The views of a scene show one set of named points, each view turned or mirrored, shifted and resized as a whole, with a little noise and some points left out.
In the rows, zero is written as 128.

Scene 1
View 1
mifo: [106 157 139 126 143 115 115 115 146 180 133 138 167 135 134 114 123 126
 113 175 125 130 116 106 147 112 148 152 144 146 151 116 146 133 104 155
 143 107 142  97 118 127 141 113  92 112 122 137 138  81 120 143 129 137
 119]
ved: [ 85 158 107 126 144 103 106 121 150 160 110 142 134 139 159 159 135 124
 138 188 152 133 104 129 167 113 164 160 144 149 146 132 138 128 135 176
 162 102 164 114 116 120 125 135 106 149 152  99 125 111 134 136 114 126
 102]
rimaz: [ 94 147 125 131 134  97 115 124 154 167 131 142 179 143 156 132 136 132
 127 183 132 128 119 111 147 114 151 160 138 161 148 123 158 143 130 175
 158  87 159 115 119 137 145 122  97 107 131 119 135  88 121 129 111 119
 109]
redun: [ 85 172 141  94 132  97  96 145 112 147 100 170 116 138 152 119 140 117
 116 166 185 127 115 124 160 106 132 139 171 139 146 124 158 139 131 139
 151 164 140 104  98 125 119 119 119 148 142 123 128 128 113 157 187 143
 122]
Bofus: [ 95 145 148 113 120  82 115 146 136 152 118 160 181 148 159 118 150 132
 120 166 157 125 131 102 139 113 131 145 159 159 143 122 176 160 141 156
 154 118 153 120 106 145 151 113 104 101 121 129 136  98 108 137 153 125
 118]
gamo: [ 63 162 115 113 139  93  77 140 132 169 134 160 170 159 160 107 149 129
 131 199 161 106  99 128 173 119 139 160 134 150 160 115 173 139 138 183
 162 105 148 129 107 121 125 116 111 127 139 118 134 102 141 135 118 107
  86]
fadi: [ 92 159 118 136 151 113 102 110 152 183 136 135 166 141 138 124 125 130
 123 196 123 120 101 121 162 120 157 163 126 149 159 116 142 125 108 177
 153  85 147 107 126 119 132 119  94 121 136 127 133  84 138 134  99 128
 102]
rarog: [ 80 165 101 130 153 115  93 112 149 174 129 139 142 140 148 141 126 122
 135 197 142 124  92 132 177 117 164 165 130 147 157 123 136 119 120 182
 159  93 155 111 121 110 120 130 104 145 154 110 128 100 147 135  98 125
  95]
vev: [100 150 136 122 132  94 118 133 145 158 119 150 168 142 154 130 138 128
 123 174 144 129 123 107 141 112 145 149 150 155 146 124 160 147 132 161
 156 107 157 112 113 136 143 119 104 110 129 122 133  98 113 137 135 126
 117]
Didu: [123 136 129 143 133 110 141 115 169 166 114 129 163 127 149 158 121 131
 121 173 118 147 131 101 132 109 166 154 144 162 139 129 138 137 123 161
 153  89 165 103 126 142 156 134  87 108 127 121 131  88 113 128 115 136
 132]
mobav: [ 94 165 119 120 143 110 109 117 143 162 113 142 129 133 149 145 125 120
 124 181 147 134 106 123 161 110 158 153 149 145 148 127 135 124 119 161
 152 116 153 102 117 119 126 130 105 146 144 113 128 109 128 144 133 137
 115]
fil: [109 154 114 138 148 119 123 106 164 169 117 126 134 126 147 162 116 125
 129 182 128 143 111 120 152 110 173 159 140 149 145 133 123 119 118 169
 153  94 161  99 129 122 135 139  95 136 144 111 127  98 130 135 108 136
 118]
View 2
mifo: [130 119 105 100 111 142 209 137 130 125 147 136 150 171 116 152 136 164
 118 135 153 151 106 138 132 128  66 168 146 122 124  72 113 134 148 108
 113 127 173 119 102 121 106  98  98 195 123 106 147 113 134 105 144  98
 135]
fil: [150 106 116  82 120 151 201 126 129 133 131 127 163 165  80 150 104 180
 106 144 153 163 132 139 142 132  84 146 154 107 114  73  93 124 194 131
 146 135 170 110 152 151  86 125 123 164 117 132 152 127 153  86 161 122
 129]
mobav: [125 110 110  81 111 147 192 135 117 132 132 124 167 163  90 146 116 171
 137 138 139 157 133 143 139 105  93 144 157 118 128  82  93 131 182 110
 129 114 177 111 156 133  89 113 104 180 118 124 168 116 126 104 158 133
 124]
ved: [132 112 118  73 117 154 184 118 120 131 131 121 178 162  87 138 107 173
 154 127 142 158 144 137 156 101 113 137 158 106 106  80  91 126 187 122
 128 115 168 104 164 147  76 125 120 154 117 133 168 118 126  96 153 132
 124]
Didu: [152 126 127  92 114 145 198 108 139 124 134 122 164 161 102 151 127 181
 108 137 159 148 120 126 135 134  69 144 144  98  99  67  99 128 174 148
 146 139 171 123 121 157  98 108 134 159 133 129 133 128 154  96 139  99
 126]
gamo: [109 120 114  81 126 157 184 110 135 112 156 130 170 175 122 137 122 147
 205  95 151 153 131 128 178  89 133 166 156 115  89  75 110 137 144 108
  72 102 162 103 117 125  84 111 100 164 114 111 177 101  99 105 138 119
 136]
redun: [ 84 118 107  79  70 129 166 143  83 143 125 122 169 161 106 134 146 177
 182 137 113 135 121 145 114  49  96 120 142 122 156 105  94 156 150  72
 118  83 199 130 163 105  90  95  71 205 135 119 188  96  85 146 137 142
 117]
vev: [115 132 121  90  95 140 178 111 122 121 137 125 166 169 124 143 149 170
 164 119 146 132 115 125 132  87  89 146 140 105 108  79 106 148 140 124
 112 110 179 128 111 128 103  94 103 179 140 117 150 107 114 121 125 103
 123]
Bofus: [110 142 128  97  88 136 175 104 120 122 140 121 164 168 134 143 168 173
 174 113 145 118 102 117 126  79  81 144 130 105 105  79 107 154 120 123
 112 108 182 139  99 130 105  82 100 178 155 115 141 106 116 132 110  92
 121]
rimaz: [134 129 124  96 119 148 192 106 142 114 144 125 162 172 118 146 134 166
 144 117 163 144 118 124 151 119  91 159 142 103  87  65 111 131 150 141
 113 130 167 118 104 143  96 103 121 158 130 116 138 115 133  96 130  95
 128]
View 3
Bofus: [124 104 149 129 142  91  92 121 144 111  82 170  75  84  80 121  95 146
 126 171 144 101 105 111 155 176 133 107 147 158  81 118 121 125  98 113
 134 107  90 163  99 133 113 141 154 156 156 116 118 135 141 149 112 145
 110]
Didu: [149 133 103 201 153 116  89 107 109  98  75 163  98 133 101  99 127 122
 100 165 144 111  52 127 146 145 146 119 133 131 132 125 131 122  97 119
 129 119 105 150 112 130 147 122 134 148 151 109  90  96 140 114 101 155
 126]
gamo: [129 124 189 154 126 100  88 119 118  90 106 190 125 108  86 120 121 170
 138 160 169 162 116 135 186 169 132 116 123 137  97 158 120 132 100  94
 159 169 107 143  91 152 129  90 156 169 182 108 124 133 147 148 134 125
  77]
rarog: [151 133 146 204 143 132  80  98  95  86  96 174 143 141  98 109 138 152
 117 165 157 173  80 139 168 147 133 136 108 112 128 164 124 139  97 107
 155 174 127 129 110 158 147  78 144 153 176 107 109 119 152 124 120 115
  95]
fil: [159 135 101 220 155 135  76  95  97  98  81 164 121 148 107 104 129 125
  97 169 142 143  55 131 142 141 136 139 113 116 138 142 134 142  93 123
 128 140 121 131 118 145 149  99 133 138 159 117  92 110 149 111 109 129
 121]
mobav: [151 117 124 187 153 137  76  94 114 104  77 164 117 127  93 118 115 138
 111 173 141 147  88 123 144 144 125 142 108 122 114 142 125 156  95 126
 136 149 116 134 115 158 136 101 138 137 167 126 110 136 157 123 108 105
 107]
redun: [130  77 138 124 164 125  70 101 152 125  62 161  87  76  75 148  68 148
 116 187 120 137 131  94 129 173 111 149 112 142  67 135 120 177 101 143
 124 124 104 142 109 168 109 129 151 131 171 153 125 185 161 152 105  84
 104]
fadi: [152 139 159 191 147 125  93 105 103  98 105 166 119 148 105 104 137 150
 120 162 167 142  75 151 167 135 139 128 113 135 120 132 129 108 103 108
 161 170 123 140 105 137 139  96 146 149 175 103 124 102 137 114 105 138
 112]
vev: [136 113 135 158 151 106  83 111 130 105  79 166  91 108  88 110 110 141
 114 172 144 117  89 119 151 161 134 115 134 148 101 128 124 130 101 117
 134 122 101 155 104 139 126 127 148 153 161 115 113 124 143 139 109 139
 116]
ved: [146 120 120 195 142 129  75 101 103  84  75 177 132 125  92 114 126 138
 106 166 144 161  82 120 155 156 128 134 119 114 131 164 124 158  91 116
 130 148 117 133 112 161 148  87 134 155 168 123  91 134 158 137 126 109
  96]
mifo: [150 121 148 175 162 127  92 106 129 115  94 154  92 132 102 111 117 145
 118 171 150 110  80 139 147 134 132 131 111 146  94 110 133 107 108 123
 150 147 115 149 108 134 120 122 147 131 170 114 131 113 135 110  87 141
 127]
rimaz: [140 131 139 175 142 104  93 113 118  96  92 173  99 124  90 102 128 141
 119 162 158 119  75 131 159 156 146 105 137 139 117 132 126 113  98 105
 141 134 103 149 103 132 131 116 145 164 160 105 109 103 137 129 115 152
 110]
View 4
Didu: [ 87 165 117 128  88 108 138 149 141 105 160 119 126 118 131 144 118 139
 131 117 132 103  83 141 145 159 138  97 127 129 136 119 133 142 139 147
 131 120 119 115 122 110 122 141 168 151 127 125 167 115 161 137 137 118
 129]
mobav: [101 133 111 131 121 125 129 134 158 105 147 111 149 133 118 146 122 131
 138 120 113 111 112 148 141 146 116  86 117 114 151 120 132 142 124 147
 137 115 125 110 156 118 127 141 154 150 125 138 153 114 154 136 142 112
 136]
rarog: [ 88 138 110 125 121 136 141 130 166 113 155  97 159 127 125 125 136 142
 115 109  94 112 105 144 133 150 115  88 130 100 154 128 133 138 128 141
 135 121 113 107 154 105 112 145 166 162 112 135 139 120 161 137 141 128
 158]
fil: [ 93 145 107 131 102 128 138 147 162 108 156 115 135 118 133 138 119 128
 129 125 121  96  90 138 140 156 125  87 121 114 147 123 141 146 128 142
 141 113 129 110 133 104 120 150 164 157 128 135 154 114 166 135 135 118
 147]
Bofus: [100 157 129 126 109  88 134 127 121  96 151 103 138 150 101 169 130 155
 144  98 115 136 117 164 153 152 136 105 124 136 133 118 111 131 148 154
 120 133 101 122 151 139 134 119 153 132 125 118 175 117 141 132 147 115
  91]
rimaz: [ 85 166 125 126 101 106 146 138 139 106 158 104 139 128 119 146 133 153
 126 102 113 121  90 148 144 158 139 103 133 124 139 124 120 137 145 146
 119 130 104 114 134 118 120 132 165 144 119 123 161 118 155 136 142 129
 122]
redun: [120 108 115 134 144 108 112 120 145  98 129 111 162 169  96 173 121 131
 156 116 109 134 151 167 153 134 104  85 103 118 147 113 119 135 119 158
 141 119 121 114 183 151 145 128 139 131 130 134 166 111 136 130 149  99
 102]
ved: [ 93 132 107 121 115 116 129 132 157 106 152 105 158 133 127 138 129 135
 121 116 105 110 109 150 138 148 121  87 126 106 153 124 140 137 121 145
 146 119 121 110 153 108 116 148 159 167 127 119 157 110 156 139 141 121
 143]
mifo: [ 91 164 128 140 113 121 155 141 145 109 150 108 121 127 108 146 127 150
 144 107 119 125  94 141 144 164 129 102 121 133 133 126 108 141 153 147
 104 127 110 114 134 125 130 127 166 126 112 150 147 128 154 132 139 117
 122]
fadi: [ 83 160 121 133 114 132 155 139 159 112 155  98 139 122 117 132 132 152
 125 104 103 116  92 141 137 159 123  95 128 115 143 131 118 141 143 141
 113 122 107 111 141 112 118 138 171 144 109 148 135 127 159 139 142 128
 148]

In a view up to two points have been moved. Name them for each view, in the order of its rows, or write -.
view 1 => Didu
view 2 => vev
view 3 => redun
view 4 => mifo

Scene 2
View 1
lak: [111 128 110 139 160 119 148 120 119 183 142 133 165 116 111 123 199 100
 119  85 181 112 145 167 115 189 111 140 116 121 139 118 103 140  72 104
 148 101 136 143 159 133 116 137 106 138 123 147 162 115 153 165 133 136
 170]
Pek: [ 87 129 106 159 117  71 164 147 129 171 171 112 132 149 126 143 187  75
 105  77 161 123 145 189 129 143 113 136 153 115  99 127  97 151 110 116
 114  74 131 116 150 145 105 120 114 144 127 125 125 116 170 153 113 159
 135]
Dasub: [101 142 107 148 132 112 137 108 143 152 185 133 147 157 108 117 161 102
 126 100 151 111 170 160 134 177 128 145 150 136 160 115 102 145  96 134
 134  96 129 139 137 120 131 112 101 157 136 112 147 104 121 144 130 158
 153]
legiv: [116  97  98 176 127  71 115 126 115 157 179  59  43 141 136 163 128 132
  80 143 143 101 111 169 149 115 165 170 171  84  60 162 124 138 175 110
 121 109 115 133 123 153  85 120 157 163  89 138 103  92 138 120 127 120
 155]
rer: [105 113 117 167 134  90 128 126 106 185 149 100 100 116 145 143 167 102
  94 118 160 121 127 176 138 134 122 170 152  98  75 162 117 138 127 113
 115  91 132 128 136 143 105 134 143 147 101 158 131 102 153 143 123 123
 153]
Selos: [110 119 109 157 139 105 128 113 121 171 165 108 113 134 123 138 158 117
 108 118 152 108 135 164 134 158 132 159 150 113 114 139 112 139 112 116
 129 107 127 138 132 131 110 127 124 147 113 140 140 100 136 143 131 128
 167]
nor: [134 116 109 137 178 156  97  76 119 185 148 106 112  98 105 132 171 159
 114 132 182  91 134 129 129 198 149 174 111 101 139 135 118 124  92  86
 169 151 121 174 130 124 100 146 122 157  95 161 168  88 119 147 152 104
 203]
siret: [115 115  99 144 138  86 144 130 123 157 176  88 102 142 114 149 197 117
  89  86 169 101 136 167 126 164 148 128 122  88  98 111  97 141 116  90
 144 118 114 143 155 149  73 136 114 155 118 131 127 110 167 153 135 142
 167]
sas: [112 131  97 132 136 107 141 116 146 141 196 105 121 165  97 143 188 126
 111  77 158  96 157 158 128 196 158 124 130 111 155  77  96 146 102 104
 154 123 112 152 152 134  94 119  93 166 127 100 134 104 144 149 140 160
 170]
Nipi: [ 80 138 105 176 103  49 168 156 136 152 185 114 118 173 129 137 163  61
 104  78 132 132 151 203 135 117 113 133 181 125  96 138 101 160 132 139
  99  52 139 106 148 155 114 101 126 146 128 116 104 114 159 137 103 173
 116]
dus: [ 99 145 124 174 142 135 118 100 113 192 135 155 163 107 148  95 130  86
 136 144 145 129 149 167 143 145  82 191 176 153 141 180 127 137  97 155
 114  64 158 141 118 110 164 120 133 135 111 165 169 100 102 134 115 122
 142]
rek: [107 126 111 144 152 116 143 116 122 187 144 128 151 114 124 126 183 103
 109  93 179 114 142 169 123 174 105 153 125 118 121 132 109 136  74 108
 138 106 137 137 150 130 111 144 117 143 117 157 159 115 145 157 129 128
 170]
View 2
legiv: [112 103 128 158 137 146 153 110 172 170 142 156 128 156 115 170  86 184
 164 184 125 184 142 203 120 126 116 131 166  87 112 104 143 114 145 122
 132 144 136  85 137 135 137 122 155 113 134 152 123 147 160 139 163 108
  99]
sas: [ 81 154 122 142 118 130  96 157 130 116 174 149 137 132 128 136 128 156
 117 131 123 143 142 136 170 163 115 152 108  79 101  92 129 108 123 130
  88  79 150  86 140 120 132 159 113 108 106 133 136 145 167 122 125  94
 110]
Pek: [109 141  95 142 127 129 133 144 177 114 154 116 118 123 158 127  87 160
 135 147 113 163 163 127 159 135 125 135 128 101 107 109 137 104 114 139
 125 104 130 123 143 139 119 147 145 110 115  93 155 131 176 141 124 119
 119]
rer: [115 113  96 150 126 139 150 133 186 135 139 134 116 148 147 144  74 146
 163 172 112 165 172 161 124 137 122 129 148  89 115 125 131 114 136 131
 131 142 158 102 132 148 128 127 150 125 121 117 138 139 156 151 150 129
 109]
Selos: [106 118 108 146 123 139 119 142 158 122 155 149 130 138 141 139 104 137
 145 149 117 151 152 149 129 144 125 136 135  81 109 105 125 116 127 127
 111 125 159  95 133 140 131 138 136 125 112 129 124 144 146 138 139 115
 108]
Dasub: [120 141 105 135 130 130  95 144 132 103 148 139 134 121 138 116 121 133
 120 121 117 135 153 114 138 153 139 135 123  82 105  96 119 115 107 133
 108 109 140 106 136 129 119 150 117 113 109 122 117 139 142 132 117 104
 115]
siret: [ 69 142 106 154 121 132 133 150 164 124 173 144 125 142 139 155  98 161
 139 164 126 165 157 158 168 155 101 148 114  85 104 110 139 107 133 130
 106  97 158  97 132 140 143 149 137 114 116 115 155 139 177 132 141 116
 109]
rek: [ 91 133  84 146 105 135 115 167 162 105 153 132 122 135 156 131 103 103
 141 142 117 130 180 122 138 157 120 147 119  80 106 124 124 116 124 136
 110 112 181 102 125 139 133 147 137 126  96 106 141 141 143 146 140 128
 107]
lak: [ 71 149  80 145 103 129 110 181 161  88 170 125 126 128 164 134 101 101
 137 145 116 129 185 111 156 165 114 148  95  78 102 130 123 113 123 138
  96  89 192 102 122 145 137 154 131 127  98  88 160 137 162 145 132 130
 111]
nor: [ 79 127  96 149  97 141 105 154 142 121 157 171 133 149 136 152 111 107
 147 155 121 128 164 147 123 163 116 154 131  67 103 118 119 130 140 130
  90 125 199  68 118 141 148 138 121 137  94 139 122 152 128 141 155 120
  96]
View 3
sas: [124 138 133 136 208 108 124 179  79 162 188 131 169 139  99 130  86  94
 109  94 123 110 178  87 117 166 120 140  80  81 119  25 159  88 120  92
 137 147 155  50 135  62 129 160 123 123 123 107 224 150  98 152  82 176
 146]
Selos: [120 160 112 139 182 147 121 134  87 127 168 144 154 146  91 145 127 108
  84  97 122 123 156 127 109 125 123 136  93  59 116  59 128  84 110  89
 137 121 149  85 140 110 133 142 104 123 101 105 164 144 142 128  88 139
 136]
rek: [160 188  94 142 161 203  87 153 107 131 112 118 134 163  79 151  90  98
 110  85 147 113 149 127  81 101 105 108  87  57 120  31 145 134 160  88
 123 133 114  82 127 121 118 119  88 136 115 136 152 157 138  96 116 144
 144]
Dasub: [125 158 116 141 180 162 125 154 101 161 156 124 154 161  82 122  99 112
 136 119 141 108 141 108 101 142 114 120  90  57 141  39 161 119 120 105
 153 153 128  68 136 104  96 144 113 180 127 150 162 157 102 137 100 179
 112]
lak: [173 189  90 137 164 205  76 167 110 141 114 117 126 163  80 151  67  92
 122  85 152 105 148 103  81 115 102 104  83  55 125  11 156 145 158  93
 133 130 110  73 128 114 115 118  84 131 125 150 176 159 137  97 111 158
 149]
dus: [134 188  84 157 132 197 114 108 113 127 100 118 123 170  66 138 147 128
 128 138 158 121  99 167  91  99 129  89 117  31 151  84 126 127 116  93
 141 142 102 120 154 177  76 113  71 215 122 172  55 167 131  97 113 165
  79]
Nipi: [145 216 100 133 195 154 190  99  95 139 186 198 139 155 100  77 137 144
  81 105 109 140 163 124  84 110 111 160  84  30 128  80 110 106  90 121
 189 102 147  47 182  92  94 165  82 161  93 106 166 141 115 169  73  97
 124]
legiv: [ 89 140 113 144 182 118 119 109  62  88 187 159 159 129  96 167 190 105
  32  89  99 148 165 173 125 134 140 158  97  80 110 122  94  45  77  57
 111 103 172  87 154 127 171 142  95  93  86  71 116 125 180 124  79 111
 141]
nor: [132 141 114 143 157 169  51 168  90 118 118  97 151 150  76 198 111  85
 101  98 163 111 145 132 110 127 121 100  93  83 119  38 149  99 143  61
  84 150 130 110 114 136 144 110  98 114 127 129 137 156 166  86 122 184
 149]
rer: [135 188  89 140 158 176 113 105  97  97 145 162 131 147  87 151 146 112
  56  89 125 138 153 164  93  97 122 133  89  49 110  87 106  94 110  77
 124 104 136  87 145 130 148 134  74 123  95 104 115 137 171 112  99 116
 136]
siret: [149 170 113 130 183 155 101 158  87 127 166 142 140 146  94 153 100  97
  62  66 122 120 177 110  95 129 108 136  75  71  99  39 134  93 128  77
 119 116 152  56 134  95 153 146 100  86 107  95 204 141 156 128  87 130
 172]
View 4
lak: [117  94 117 124 102 101 160 128 123  80 122 131 134 154 131 108 117 110
 138 116 135 157 150 161 125 147 171 114 138 141 164 152  95 104 173 146
 107 135 144 120 139 108 127 145 125 101 120 116 156 112 128 114 143  81
 116]
siret: [129  93 105 108  89 105 146 158 120 109 121 124 139 167 141 130 110 101
 116 149 115 123 150 156 134 154 173 115 106 160 149 159 106  81 148 140
  80 120 151 127 111  99 102 159 108 113 125 111 134 156 110 105 160 120
 123]
Dasub: [116 125 120 122  87 111 149 137 129  90 133 117 111 144 121 115 126 130
 123 110  97 121 137 159 100 125 142 123 133 134 156 160 113 119 156 148
 118 131 160 135 125 117 119 131 140 124 103 119 148 128 145 126 132  82
 104]
sas: [110  84 112 125  75  95 135 149 130  91 124 134 119 157 135 142 110 107
  87 132  83 121 147 155 115 118 173 102 119 145 150 169 106  94 166 161
 100 126 167 148 100 120 104 151 131 107 106 118 144 150 134 123 141 101
 103]
nor: [134 128  95 116 118  83 137 135 116 122 120 152 133 172 154 117 124 115
 130  94 117 152 142 134 150 158 176  87 113 120 141 141 105  97 157 158
 105 130 147 107 106 115 124 133 127  85 125 116 167 133 123 124 128  90
 116]
rer: [159 148 101  83 111 123 152 154 115 130 124 103 141 163 138 109 133 121
 158 122 130 121 135 144 150 175 142 134 104 144 142 148 118 104 122 121
  94 118 138  97 123  87 109 141 101 124 133 110 130 141 108 118 158 121
 128]
Nipi: [137 128 133  88  64 146 159 169 130 102 131  69 122 138 113 112 122 135
 136 154 108  83 136 174 100 136 117 167 118 173 157 167 133 116 127 107
  96 120 152 137 134  91  99 149 115 168 113 111 103 141 119 112 174 117
 118]
Selos: [141 139 102 105 106 110 145 142 119 122 130 116 124 165 142 118 127 120
 132 112 113 127 137 150 132 156 150 120 114 135 143 148 116 102 143 142
  99 122 148 115 112 106 111 135 123 114 120 115 146 138 122 123 145 100
 113]
dus: [131 170 121 113 108 123 164 124 118 104 139  98 109 141 117  80 151 153
 165  83 119 129 122 152 100 140 111 144 141 122 151 147 120 143 148 125
 132 136 144 110 140 109 138 112 144 133 116 118 151 104 144 140 129  69
 107]
Pek: [129 106 135 105  83 130 161 149 125  90 126  95 134 147 119 110 120 114
 139 152 119 118 143 169 113 145 141 145 123 164 163 162 113 104 147 118
  94 127 144 129 134  91 109 158 113 139 121 110 120 138 118 113 167 110
 122]
rek: [122 112 112 119 105 104 153 134 116  95 127 125 135 156 136 108 123 117
 153 118 135 153 142 154 134 160 165 118 134 138 162 144  97 105 163 134
 107 130 146 108 136 103 125 145 123 102 122 117 156 115 126 116 136  87
 118]
legiv: [173 166  79  71  98 120 133 171 121 158 121 105 131 180 159 127 132 116
 124 123 101  96 125 129 162 166 137 129  72 138 118 150 144  87  97 131
  73 106 143 105  84  96  90 136 102 126 136 113 114 174  98 113 158 150
 126]
View 5
sas: [192 163 166 158 116 120  96 112 142 129  37 143 165 139  98  66  67 158
 169 150 131  73 135 137 120 102 103 107 110 182 101 158 175 126 161  73
  99 145 157 121 156 137 120 147 167  89  55 104 108 109 112  96  92 147
 147]
Nipi: [171 188 175 153 130 121 145 170 188 126 106 125 207 101  68 113  84 139
 163 139 193 156  92 174 187 160 153 151  81 206  46 128 200 134 168 120
 166 190 143  81 120 150 131 157 111  95  76 113 152 149 108 125 138 120
 161]
nor: [167 140 120 146 123 130 117  90 124 131  77 130 124 121 149  79  86 136
 162 151 126  65 104 131  85  97 113  76 117 139 148 144 142 117 174  80
 116 118 104 107 148 127 108 171 151 125  79  76  59 100 146 121 154  87
 122]
rer: [162 160 140 154 145 128 146 131 180 140 129 120 153 102 116 104  93 131
 156 152 162 126  80 159 138 144 151 110  93 162 108 123 172 130 176 109
 162 126 108  83 134 136 110 166 103 116  96  89  90 123 150 148 195  58
 137]
dus: [132 167 102 106 107 147 174 122 110  90 137 117 152  82 146 139 108 100
 140 153 201 131  54 163 119 106 144  94 122 135 131 108 120 131 174  78
 155 225  72  94 107 172 135 201 130 181  79  85  85 136 116 135 155  95
 147]
Dasub: [176 175 153 133 105 123 123 123 124 104  74 127 169 110 109  96  86 138
 152 150 171 105 107 153 125 102 120 116 115 160 101 143 154 127 165  70
 110 198 126 110 128 160 132 164 150 128  53  98 110 125 106 107 103 144
 154]
legiv: [152 165 184 158 151 122 108 130 202 153 109 106 160 117  94  55  93 152
 159 149 118 125 111 167 158 156 149 104 123 134  76 168 191 107 200  94
 160  84 122  39 126 138 112 180  50  97 108  95  99 121 158 156 203  34
  99]
lak: [187 151 114 152 120 129 137 109 127 132  78 145 151 111 132 112  73 135
 158 158 171  78  93 134  93 105 112 112  77 196 141 111 150 141 138 102
 117 163 125 141 152 132 109 152 183 121  58  96  75 109 125 106 129 128
 165]
Selos: [165 154 140 149 124 125 121 113 152 126  97 126 152 113 123  86  88 138
 158 148 149 103 101 151 126 120 129 101 107 152 108 139 158 122 177  83
 133 136 118  97 136 141 112 167 127 119  82  93  92 113 130 132 161  91
 137]
Pek: [186 168 157 168 134 122 142 149 181 138  93 132 182 109  92 119  76 134
 158 151 177 131  89 157 155 148 143 131  75 209  87 122 188 144 151 125
 148 168 143 109 142 138 115 152 141 100  78 109 120 126 119 118 144 115
 162]
siret: [193 155 157 172 144 113 110 120 177 157  58 143 154 122 102  75  71 155
 169 150 138  81 111 137 130 132 127 113  86 196 102 142 188 136 160 114
 133 106 153 109 157 121 107 151 141  81  77 102  96 114 142 118 161 100
 142]

In a view up to two points have been moved. Name them for each view, in the order of its rows, or write -.
view 1 => nor
view 2 => lak
view 3 => sas, Selos
view 4 => dus
view 5 => -
